The views of a scene show one set of named points, each view turned or mirrored, and shifted as a whole, with a little noise and some points left out.

Scene 1
View 1
z817: [  9   4  17  -1  -7  17   2  20  -6   7   0  -6  10  -8   9 -10   4 -19
   5  -2  -9  -7  -5  -9  -4 -16  -2  -8  16   2]
z44: [ 0 -1  9 -4 -6 11 -1 15 -2  0  3 -5  0 -4 15  2 -3 -8  4  8 -1  5 -7 -6
  8 -1 -3 -5  7 -6]
z630: [  3 -11   4  -4  -3   3   9  29  -6  -9   2   1  16   0   4   0  -3 -25
   0 -14 -17 -14   2  -9  -1 -10   6 -15  10 -15]
z612: [  4  -9   3  -1   7   4  -2  21  -9  -8  -5   8  13  -2  10   2  -5 -25
   0  -5 -16   4  -4  -7   4 -12   2 -23   7  -8]
z377: [ -2   2  -2   0   0   8   5  17   6  -7   7   4  21   4  -2   1  -9 -30
   2 -14  -4 -11   6  -8   4 -12  11 -10  19 -12]
z841: [ -2   9   0  -3  -2  12   1  17   3  -7   5  -1  23   4   3   2  -3 -31
   5  -4  -8  -5   4  -9   4 -20   9 -14  24  -9]
z952: [  6 -18  -4   6   9  -3   2  10  -1  -7   0  19   6  -1  -5  -5 -14 -22
  -7 -13   4 -12   3  -5   2  -3   3  -5  12   0]
z329: [  5  -9  14  -2   2  10   6  23  -3   4  -1  -1   4  -7  14  -3  -6 -11
   1 -15  -7  -5  -6  -4   0   1  -1 -11  -4 -12]
z260: [ 14   2  18   4  10  18  -5  13  -6  16 -10   6   9 -13  12 -18  -2 -21
   0 -11  -5   2  -9  -4  -1 -15  -4 -12   6   8]
z832: [ -7 -30 -22   7  24 -12   6  -6  19 -12   9  30  -9  11 -11  10 -41  -4
 -15 -20  35  -9   8   2  18  30   8  10  -5 -14]
z565: [  4  -9   3   3  -1   6   6   5   8   2   5   6 -10  -2   1  -5 -14  -4
  -3  -4  21 -11   1  -4   4  11  -1  14   6   0]
z986: [  7 -18   6   1   0  -1   7  19  -4  -3   2   7   0  -3   3  -4  -9 -13
  -4 -13  -3 -12  -1  -7  -2   1   0  -3   4  -7]
z419: [ -2  -8   5  -1  13   7   5  18   8   1   2   5   9   0   7   2 -19 -15
  -4 -25   3  -5   1  -1   8   8   4  -9  -7 -20]
z667: [-13   8  -8  -3  10  11  -5  -1  19  -2   9   4   4   7   9  12 -22  -6
   3   6  25  11   1  -1  24  11   4   0   9 -11]
z808: [ -3  10   8  -1   1  18   6   8  13   8   7  -5   7   0   6  -2 -11 -11
   2 -11  14  -5   1  -2   8   2   3   4   7  -9]
z611: [  7 -15   1   4  18   2  -2  15  -5  -2  -9  17  13  -4   6  -5 -13 -25
  -6 -17  -9   1  -4  -3   4  -7   3 -22   3  -5]
View 2
z419: [-14  14   4 -10 -12 -13  16   1   0  11  19  -1 -21   2 -13  26  -4  20
  27  -2   7  11   1  -3  -5 -10  12  19  -7  11]
z817: [-12  12  -6  21 -17  15   7  -4  -1  -6  22   6  -9  21  -4  34   4  10
  11  -1  -5  18  -2   0 -15  -8   3  -8 -15  -3]
z667: [-18  16   6   1 -21 -26  11  -3 -16  23  21   4 -37  -2  -9  23   5  10
  -1   3  -9  22   4   4  -8   5 -20  22  -5  26]
z260: [-24  17   1  19  -7  14   8   3   6   0  21  -3  -5  22  -1  29   5  16
   9  -5   2  19  16   6  -5  -4  13   0 -19  -4]
z832: [ -7  21   5 -21 -10 -28  27   2   5  35  -7   6 -43 -30 -15   8   1  33
   2  -5  15  -1  -2  -7  14   2  -4  38  -7  42]
z44: [-14  20  -4  16 -20  -5  10  -5 -12   0  21  12 -17  11  -9  30   0  16
  11  13   0  20   3   2 -11   0  -6  -2 -11   5]
z808: [-12  15   1   3 -23  -3  13  -4  -8  15  19  -5 -28  11  -6  24  -4  13
   9  -8  -4  17   1  -2 -18  -9  -7  10  -9  10]
z329: [-11  20  -4   3 -16   0  17  -1  -3   3  17   5 -17  10 -12  27  -8  25
  24   2   9  11   4  -3 -10 -11   8   6 -12   3]
z565: [ -5  25  -6   7 -20   2  20  -5  -4  17   2   5 -31  -1  -7  17  -4  27
  -1  -6   7  10   2  -7  -7  -1 -12   7 -14  15]
z611: [-20  10   6   1  -2  -3  10   5  13   2  18   7  -5   3 -11  30  10  15
  18   3   6  12   2   4   7  -3  22  14 -12   9]
z841: [-13  -2   2   6 -18   2   1  -3   1  -1  30   6  -9   9  -8  37  14  -5
  11  -1 -15  16 -17   1 -11 -10   5   3  -7   9]
z630: [ -7   3  -3   0 -14   4  12  -3   5  -7  21  14  -6   5 -14  38   5  11
  26   6   0   9 -18  -4  -6 -15  15   2  -8   5]
View 3
z260: [-11  10   0   4   9  22   4 -10   6  -9   8 -26  21  12  -2  14 -16 -13
 -13 -27  -1  -2  -1   7   2  12   9   0 -14   4]
z377: [-10  -7 -13  13  -5  10  -3 -17   5 -12  -2  -5  -1  -4  -8  -8  -4 -17
  -1 -13   0   4   8   1  11  -3  12   5   6  15]
z612: [  2  10  -9   7   2  12   3 -24   8  -3  -3 -18   8   1   5  -2  -6  -8
  -8  -5   0   1   0   7  -2  -3   0   1  -3  16]
z832: [ -4 -20   6  22  31  -1  13 -35 -12 -32   6 -17  -7 -29 -17  26  51 -30
  28  18  33  -3 -18  -8  32  12   5 -11  23  -3]
z565: [-13  -3   5   6  23  11  13  -6  -1 -34   7 -16  -4  -1 -12  13  20 -15
  10 -19   9   3 -10 -10   3  10   7  -3   3   1]
z44: [ -6   7  -1  -9  11  15   4 -10   3 -26   7 -16   0   4   1  -1   4  -2
  -2 -15  -1   7  -2   3 -11  -4  -1   3  -6   3]
z329: [ -7   7  -5   6  13   9   5 -10   5  -9  -2 -17  14   2  -2   5   1   0
   2  -7   1   6  -8   2  -8   8   8  12  -6   6]
z611: [  0   6  -5  16   8  12   3 -29   7   1  -1 -23  17  -2   2  10  -1 -15
  -6  -1   7  -2  -5   8  10   8   5  -1  -3  14]
z817: [-11   9  -7   3   3  19   4  -2   9 -16   3 -14   4  12  -3  -3 -13  -8
  -8 -32  -7   4   3  -1  -9   3   8   4  -9  11]
z419: [ -9  -6  -5  11  13   5   0 -19  -3 -11  -1 -15  14  -9  -7  10   8  -6
  10   4   8   4  -8   4   8   8  13  14   1   2]
z841: [ -8  -5 -14   6  -9  13  -3 -17   5 -12   0  -6  -1   0  -5 -12 -11 -16
  -8 -17  -2   4  13   4   8  -9   7   4   2  14]
z952: [ -3   3  -3  22  13  10  12 -23   7 -14  -2 -18   1  -3  -6   7  10 -22
   1 -13   9  -3  -6  -6  12   8   6 -10   6  16]
z986: [ -3   6  -5  17  16   7  12 -14   8 -12  -6 -17   5   1  -3   4  10  -8
   4 -11   3   2 -11  -6  -6   8   7   4   1  12]
z667: [ -9 -15   1 -15  10  14  -2 -20 -13 -38  19 -12  -7 -14  -7   8  18 -16
   9   0  13   7   4   9  14  -9  -4  -1   4  -8]
View 4
z832: [  5  10 -22  26  14  -5  19 -48  13 -22  38  12   5 -35   7  22 -32  -2
 -12   8  -2  47  -2 -21 -11 -13 -17  -3  10 -31]
z377: [  8   6  15  -2  12   6   3 -13  -9 -11  -9   3  11 -10   7  14 -10  -7
  -2 -10 -14   6  -5 -11 -10   2  -4 -11   4   2]
z986: [  5  10   2   9   9  -6  11 -13  -1   0   4  12   4  -5  -2   5 -16  10
 -20 -13   3  16   0 -14  -3   8   1  -2   6  -5]
z612: [  9   5  12  -6   6   1  14 -16  -2   7  -4   0  17   0   4   1 -10   0
 -15  -9   1   4   8 -10  -8  -1  12  -8   4   8]
z808: [  4  16   5   7  17  -4   5 -12   3 -20  15   7  -5  -1  -6  13   0   1
  -1  -4  -8   4 -20  -5  -4 -10  -4  -5   6  -5]
z630: [ 12   3  13   1   7   1   5  -7 -10   2 -11   6   5  -7   4   8 -12   6
 -12 -14  -5   5   7 -17  -6   9   5  -8   5   3]
z952: [  0  13   4   7  10   0  12 -27   0  -5   1   9  19 -12   5   8 -21   0
 -19 -10  -2  23  -7 -10  -4   7  -5  -2   6  -4]
z667: [  0  18   0   4  20  -3  16 -26  12 -30  31   5  10  -8  -6  19  -4  -9
   3   5  -8   7  -5  -2 -16 -28  -6 -16   7 -11]
z817: [ -2  20  17  -3  12  -2   6   0  -4  -4  -7   7  10  13  -7   2   2   8
 -12 -19  -3  -4 -13   0  -1   6   5  -5   5  10]
z419: [ 16   2  -3   7  10  -4   7 -20   2  -5  14   3  -8 -10   5   9 -13   4
  -7   1  -2  12  -8 -17  -5  -9   5  -1   6  -5]
z611: [ 10   4   1  -1   4  -1  16 -30   6   8   4  -4  16  -3   7  -2 -18  -1
 -20   1   4  15  -2  -9  -2  -6  13   1   4   6]
z44: [ -1  20   8   1  13  -9  15  -5   6  -9  12   9   6   7 -12   5   1   7
 -11 -13   2  -2   2  -3  -8  -9   5 -10   5  -1]
View 5
z329: [ -7  -1   9   2  10 -16   8   4   3   4 -10  -1  -1  -2  -4 -10  10   3
  17 -17  -2   4   0 -19  -2 -14   2  -3   9  -8]
z832: [ 24  15  -4  -5  16 -10  28  27 -17 -11  12 -22 -23  15 -33  11  -2  11
  19  -5   0  32 -26 -20 -20  15  14 -24  58  -4]
z667: [ 19   7  -2  14  15 -11  21  29  -3   8  11 -18 -12   6 -19   6   5 -21
  -2   3   0  -4 -22 -19  -4  10   5  -2  21  -1]
z808: [  9   5   7   1   9 -10  15  12  -4   8   4  -5  -1  -2 -18  -4   6 -15
   1 -11   7   6  -2 -17  -1   4   6   8  10   0]
z986: [ -7  -2   3  -7  11 -12   8   4  -3  -7 -10   1  -1   3 -11  -4  -1   8
  23 -12  -6  12  -5 -14  -3  -8   4  -5  16  -8]
z612: [ -9  -6   6   0  19 -12  -3  11   9  -3 -16  -6 -10   5  -2  -8   1  -3
  23 -11 -11 -13  -8 -12   1 -10  -8 -12   3  -5]
z565: [  5   3  -7  -3   6 -11  20  11  -4  -7   8   1  -2  -3 -23   3   1  -3
   5  -2   4  20 -12 -14  -5   3  12   7  21 -12]
z952: [ -1  -1  -2 -13  16  -7   2  10   3 -14  -8  -4 -14   5 -21  -2  -9   3
  21  -9  -3  12  -9  -7  -4   3  -3 -11  19  -5]
z841: [ -3  -3   9  -7  17  -4  -6  16   1   5 -10  -7  -6   6 -13  -8  -9 -19
  14  -9  -8 -17   1  -4   9   1  -7   1  -7   8]
z260: [ -6  -5   0   1  12 -12  -3  -1  24  -6 -12   5 -11 -13  -7 -15  10 -10
   5 -21   9   0   2 -14  -5  -8 -12   4   1 -16]
z419: [  6   7  13   1  14 -14  11  11  -6   7  -5 -12  -9   5 -11  -8   8   2
  17 -21   1   8  -2 -21  -7  -4   4 -12  22   2]
z630: [-12  -5  12 -10  15 -11  -2   7  -4   1 -15  -3   0   7  -6  -9  -7   2
  28 -14 -12  -4   1  -9   7 -10   0  -7   3   3]
z611: [ -2  -2   5  -3  19 -12  -4   9  12  -7 -17  -8 -18   3  -8 -11   2   3
  23 -19  -3   1  -5 -15  -8  -7 -11 -17  16  -7]
z377: [  0   1  10 -10  18  -5  -3  16  -5   3  -7 -10  -7   7 -16  -7 -10 -12
  17 -12  -5  -6   2  -5   6   4  -3  -3   2  10]
z817: [-11  -8   2  -4  10 -11  -1   2   8  -1 -10   9   3  -7  -8 -10   0 -13
   9 -11  -1  -4   2  -8   7  -9  -3  12 -11 -10]
View 6
z986: [  9  -6  -5  10   2   4  -1  -6   8   5   7  -4 -11  -7 -18  -6   3  21
  11  -7  -4 -10  -4   3 -18 -19 -12   8   8  -3]
z44: [  9  -4  -2   5   3  -8  10  -3  16  -4   1 -15  -7 -10 -16  -5  -9  13
  13  -3   4  10 -11   4  -6  -3  -6   9   6   0]
z419: [ 12 -27  -3  18   2   8 -11   4  12 -11   7 -12   3  -7 -17  -1  -1  14
  13 -11 -10  -6  -3  -7 -23  -9 -14  16  -3   4]
z832: [ 15 -30  17  39 -15  15 -27  -1   0  12  20 -18  42  21 -19   8   2  22
  26  -7 -18  -2 -17  16 -37  -5 -14  18 -30  16]
z952: [ 13  -1   3  12  -6   4  -7  -4   2  10  12  -9   3   2 -19   7  -3  17
  15 -16 -18 -15  -3   6 -15 -22  -9  14  -3   0]
z630: [ 12  -8  -7   8   6   6  -3  -7   4   1   2   2 -20 -10 -12  -3  -3  15
   9 -14  -9 -11   3  -2 -16 -24  -7  11  11 -13]
z808: [  7 -19 -12  16  -2  -8  -6  11  18  -7  12 -20   1   2 -20   1  -3  11
   9 -11  -8  14 -15  -4  -5 -10  -7  11  -1  -5]
z377: [ 12 -12 -10  12   1   0  -7   0   3   0   6  -2 -11   1  -7   4 -10   7
   7 -21 -16   0  -1  -5  -8 -25   1  15   2 -18]
z260: [  8   7  -8  -3  -2 -11  10   8  21  -9   5 -21  -6 -20 -32   5  -3  11
  10 -20 -15 -12  -1 -11   2 -17 -12  13  11   6]
z817: [  5   6 -13  -2   2 -12  10   3  17  -2   5 -13 -19 -12 -23  -3  -5  12
   6 -12  -6   1  -6  -3   2 -20  -7   7  17 -10]
z667: [ 14 -23   6  22  -7  -7  -3   5   9  -9   7 -21  19   9  -8   5 -17   4
  15  -7  -6  26 -16   6  -6   4   3  16 -17   1]
z565: [  5  -7  -4  19  -6  -7  -4   2  15  10  17 -20  11   9 -29   0   4  20
  16  -3  -7   7 -24  11 -12 -12 -11   6  -4   4]
z611: [ 17  -4   5   6  -1   6   0  -3   5  -6   2  -9   2 -14 -18   5  -7  13
  14 -19 -19 -23   7  -6 -15 -16 -11  18   0   5]
z329: [  9 -11  -7   8   4   2   2   1  16  -8   3 -11  -9 -15 -22  -6   2  18
  11  -6  -3  -7  -3  -5 -16 -10 -14  11   9   3]
z841: [ 13  -7  -9   6   2  -6   0   1   4  -4   3  -2 -17  -2  -4   3 -17   3
   5 -21 -14   3   0  -4  -1 -23   5  15   6 -19]
z612: [ 14  -2   2   1   3   2   7  -7   5  -5  -4  -3 -11 -16  -9   1 -11  11
  13 -14  -8 -13   8  -4 -10 -14  -4  16   8  -1]

Which points are out of place in each view (at most two, in the order of its rows)? Write - if all are in place.
view 1 -> -
view 2 -> z329
view 3 -> z832
view 4 -> z611
view 5 -> -
view 6 -> z986

Scene 2
View 1
z122: [  5  -7  13 -11  25 -14  -1  -9  10  -1  29  20  -1  -7   0   8  -9  -5
   5  -3   0  -1   5  33  -3   6  -5  -2  11  10]
z787: [  0  -8   7 -11  20 -15   3 -13  13  -7  15   6  -8 -19   2   4   3  -7
   1  10   7  -6  -8  13 -12   4  -7   0  35  -8]
z459: [  9 -14  16 -10  20 -12  19 -14   8  -9   8   2  -7  -4   4  14  -9  -2
   3  -2   5  -6   4  19  -9  -5  -3   0   3  -1]
z970: [  4 -18   7  12  14 -10  45 -11  -7 -24 -32 -23 -10  27  -1  12   0 -19
   5 -11  17 -33   2  -3  -8 -23  -8  -7 -16 -17]
z49: [ -7   0  -6  -6  -9 -15  -1  -6 -13 -17   9   0  -1  27  -8   2  -1  -6
  -8  -6  -1  -7   6   5   5  -6   7  -6   3  -7]
z37: [  8 -13  16  -5  25 -11  15 -11   9  -4  16   9  -3 -10   4  12 -10  -2
   6  -1  10  -6   4  23  -8  -3  -9  -2   5   4]
z344: [  1 -15   2   1  18   6  15   6  -8  -6   8  28 -10  -7  19  12  13 -10
   9 -12  27  -3  34  22  21  -4 -12   3  -6  17]
z254: [ -4  -3   2 -14  -3 -13  -9  -6  -5  -8  26  13   1   7  -5   4  -5   0
 -10  -2   2   5   9  13   5   2   7  -3  12   2]
z499: [  0 -17   2  -6   8   9  21   8 -13  -7  -1  26 -16   0  18  16  15  -6
   5 -18  26   3  41  17  25  -3  -7   5 -15  18]
z746: [  0 -16   4 -13   1  -7  25 -11  -4 -18 -12 -10 -19   0   5  12  11  -3
  -6   3  14  -4   8  -7  -5  -6  -1   4  10 -17]
z230: [ -5  -6  -4  -6   7 -10   8  -9  -1 -13   0   2 -14  -3   4   4  13 -10
  -1   4  16  -6   5   3   0  -3 -11   0  19 -11]
z990: [  1 -14   4  -5   4 -10  29  -7 -14 -19 -18  -9 -13  27   0  14   1  -8
  -1 -13   7 -16  14   6   1 -11   3  -2 -16  -5]
z640: [  5  -9   8   5  24 -10  13 -10   5 -10   6   6  -2   5   1   9  -8  -9
   7  -4  10 -14   0  19  -5  -9  -9  -4   2  -1]
z81: [  5 -13   9   1  25 -11  21  -6   1  -7   0   6  -7   7   3  11  -2 -14
  10  -6  10 -16   8  20  -4  -6  -9  -5   0   1]
z953: [  1 -15   2 -15   3  -4  18  -9   2 -14   2  -2 -15 -18  10  14   9   1
  -7   5  21   5  10  -4   1  -3  -4   4  19 -11]
z177: [  0  -7   7   6  24 -14  22  -6  -7 -10 -14   2  -7  35  -5   7  -3 -19
  14 -15   1 -28   5  22  -2  -9  -9  -7 -15   2]
z175: [ -3  -8   0  -6  -1  -9  11  -8  -4 -19   1  -5  -8   3   1   7   5  -4
  -5   2  10  -4   4  -1  -2  -5  -2  -1  14 -13]
z347: [  5 -26   4  -4  10  11  35   0  -8 -12  -8   9 -20 -15  23  19  14  -2
   2 -10  38   2  33   2  13 -11  -8   7 -11   5]
View 2
z49: [ 11  17  17 -11  15   2   1  33  -2  -7  -5 -27   9  -1  -5   3 -18 -11
   4   7   1 -17   8   0   0 -26   6 -10  -1  -3]
z459: [  0   4  12 -24   5  13 -12  15  -6   0   0   0   1 -18   2  -3  -7  15
  -8   1  -5  -1   6  16  -7  -2   3  -2  -4  -9]
z81: [ -2   3  16 -23   7  15  -5  11 -10 -14  -2   0   9  -7   7   1   0  10
   6  -4  -5  -6   5   6   0  -2  -2   5   4  -8]
z990: [-10  14  12  -9  20   9  -3  15 -10 -21 -12 -14   5  -8  -5   0 -10   5
  12  16  -4 -10  15   1  12 -16  13  18  10  -4]
z175: [ 10  24  14  -7   6   4  -5  17   1   2   1  -5   9 -14   0  -4 -11  -7
   3  13   4  -2   2   3  -3 -16   8  -7  -1  -6]
z499: [ -7  -2  17  12 -14  20 -17  19   6 -23 -14  -7  -8   1  34   1   2   3
  -5   2  18 -17  12  -6  15  13   5  23  -2   5]
z37: [  0   2  13 -23   2  14 -10  15  -7  -5  -1  -4   2 -11  10   1  -3  14
  -5  -2  -3  -4   5  13  -6   2  -1   1  -4  -8]
z344: [ -1  -3  18   1 -17  20 -15  18   4 -19 -10   0  -1  -1  37   3   5   1
   0  -8  17 -13   8  -2   8  17  -3  12  -3   3]
z746: [ -2  26  13   2  12   8  -5   5  -1   3  -1   4   7 -19  -5 -10  -5  -1
  -1  21   0   1   3   5   1 -12  13   1   3  -6]
z230: [ 10  21  16  -1   2  10  -4  12   0   2   3   0  14  -8   4  -8   0  -8
   3   8   4  -2   0   2  -5  -9   2 -12  -1  -2]
z640: [  4   5  15 -31   2  11  -7  16  -8 -12   0  -1  10  -8   6   2  -7  10
   6  -6  -7  -4   2   9  -6  -3  -2  -3  -1 -11]
z177: [ -8  -2  16 -30  21  13   3  17 -16 -30 -10 -12  13   4  -2   4   2   9
  20  -4 -13 -10  11   0   4 -12  -2  11  11  -3]
z254: [ 14   7  14  -8  -2   6  -9  38   3   4  -1 -24   0  -3  10   4 -17  -6
 -12  -3   5 -16   6   9  -8 -14  -1 -17 -12  -3]
z122: [ 10 -11  16 -24  -4  15 -12  30  -3   3   3 -10   1  -5  15   4  -3   9
 -15 -18  -3  -9   2  18 -17   3 -13 -16 -12  -6]
View 3
z746: [  9  -6  13  -6  -1  12  -1  -9  -9 -10 -18   0   0  -5  -2   8 -11 -14
  -1  -2   0   4  18  -6   3  -8   4   0  -5 -18]
z347: [ 12  15   0  -4  13   4  23 -17   4 -24 -17  -6   0   9   0   4  10 -17
  -2  -9  -8   6   3   4 -15 -18 -24  14  -3  -4]
z499: [  1  23   8   9   3  -3  31  -6   9 -23  -1 -13   4  23   7   6  15 -10
  -1  -2 -15  -5   4   5 -11  -4 -32  16  -4   0]
z990: [ -1   8  13   6  -9   4  11  -5 -15 -17  -9  -3   3  12 -20   6 -10 -11
   1 -13 -14   1  19 -24  10   0  -5 -16 -12 -10]
z49: [-17   2  25   7 -25   6   5  14  -7 -16  -4 -10  12   9   3   5 -16   0
   3   2   3  -3  27 -18  16  11   3  -4  -6 -29]
z970: [  3  -4   4 -14  -9  -3   6 -12 -22 -14 -14   1   0  -1 -40   5  -6 -21
  17 -22  -9  15  20 -33   8  -4  -3 -31 -11  -6]
z175: [ -4  -6  17  -4 -13   7  -2   2  -5 -14 -13  -6   5  -4   4   4 -10  -7
   2  -1  10   3  20  -7   5  -4   6   0  -3 -25]
z230: [ -2 -12  15 -11  -9  -1  -4  -1  -4  -7  -7  -6   3  -4   9   6  -2  -9
   6   2  10  -3  20  -2  -1  -4   1   7  -3 -18]
z254: [-10   8  22  11 -28   6   7  16   7 -16   1 -15  20   7  20   1 -13   6
  -4  -1  15 -11  21   3   5   6   4  13  -4 -30]
z640: [  1   0   9  -7 -26 -10   6   0   2 -14   4  -9  15   1  -7  -4  -7  -3
   4 -20  19  -6  11  -5  -3  -5   0  -4 -10 -13]
z344: [ -2  13   7   0  -6 -13  26  -5  12 -21   7 -12   7  18  10   0  18  -8
   2  -5   0  -8   5  10 -17  -2 -28  17  -4   1]
z37: [ 10   2   7   1 -20  -7  12  -4   5 -13   1  -7  13   6  -1   0  -7  -2
  -5 -20  15 -10   6   2  -5  -7  -1   0  -9 -10]
z787: [  7 -19  14 -14 -22  -5  -9   1   5  -2   0  -6  14 -14  16   0 -10   1
  -1  -6  35 -10  11  12  -9  -8  15  11  -6 -19]
z953: [ 11  -5  12  -5   2  11   2  -6   1 -14 -17  -3   4  -9  13   3  -6 -12
  -6  -2  11   1  14   8  -5 -13   3  14   1 -20]
z177: [ -5  -1  13   0 -24 -17  13   2 -11  -7  13  -8  12  16 -25   1  -4  -3
  10 -20  -1  -8  13 -22   3   7  -7 -21 -15   1]
z122: [  4   1  12   4 -32 -11  11   6  15 -11  14 -12  23   9  12  -2  -9  10
 -10 -18  31 -22   9  13 -10  -1   4  11  -9 -15]
View 4
z459: [-17   6  -8  -3  25   3   1 -13  12   4  14 -19 -24 -16  -2 -12   0  -1
 -10  -6  -1   5  12   5   8  -4  -4  -9 -13  -5]
z347: [-26   3 -17   1   8  15   2   6   7  -9  30  16  -4  -3  14 -13  13  17
   7 -10  -6  11   8  33  -7  14  20  -1  -3  -2]
z230: [ -4 -14   4 -19   1  -2   4  -4  -3  -3   5  -8 -19  -4  -5 -17   0  14
  -5 -12   3  16   5   7   6  -4  -1  -2  -9 -11]
z990: [ -1   9 -10  12   2   9  22  -5  -8  -8  20 -10  -9   5  -6 -12 -14  15
 -10  -7 -14  -8   8  14   8  12 -14  -1 -12  -8]
z787: [-11 -14   6 -27  22  -7  -5 -11  10   6  -3 -19 -34 -16  -8 -17   6  -1
  -8 -10  11  18   9  -5   9 -16   0  -6 -12  -8]
z49: [  0 -15  -3  -3  -2  12  19 -12   5  -1   5 -25  -6   6 -15 -21 -16  16
 -20 -10  -1   4   8   7   1  -5 -32  -4  -5 -14]
z640: [-17  -1  -3   0  24   2   5  -2  10  11  16 -15 -21 -17 -12 -12 -10  11
  -9 -11  -7   6   5   1   7  -5 -11  -2 -21 -10]
z344: [-33  -3  -9  -2   6  19  -3  10  21   3  24  18  -3  -7  -2 -22   7   8
  -1 -21 -10  17   1  20 -19   2   4  13 -13 -17]
z746: [ -2  -6  -5 -14   3  -1  12 -10 -12 -13  11 -12 -20   1   4 -13   1  15
  -4  -5   3   6  10  17  11   5   3  -9  -3   0]
z122: [-27   0   0 -12  28   8  -9  -8  32  15   3 -15 -23 -19 -15 -18   2  -9
 -19 -15   1   8   9  -2  -3 -18 -18   1 -17 -17]
z175: [ -3 -16  -4 -13   6   3  12 -11  -3  -6   7 -19 -15   1  -3 -19  -5  16
  -9  -8   6  10   9   9   7  -2  -8  -8  -2  -7]
z953: [-10 -13  -5 -19  10   4   4 -11   2  -9   8 -10 -19  -2   9 -16  12  10
  -4  -8   9  16  12  17   4   0   8 -13   4   0]
z177: [ -9  15  -5  14   7   4  18   5  -3   8  19  -9 -17  -8 -21 -10 -24  13
 -10 -13 -23  -5   0   0   8   1 -21  13 -31 -19]
z970: [  3  10 -11  16   6  -6  30   5 -29  -8  28 -11 -18  -5  -7  -3 -24  34
   4   0 -20  -8   4   8  24  20  -3  -6 -23   1]
z81: [-16   5  -5   1  17   3   8   0   4   5  19  -8 -23 -13 -11 -11 -10  10
  -5 -10 -10   3   5   3   6  -1  -8   1 -22  -9]

Which points are out of place in each view (at most two, in the order of its rows)? Write - if all are in place.
view 1 -> z37
view 2 -> -
view 3 -> -
view 4 -> -
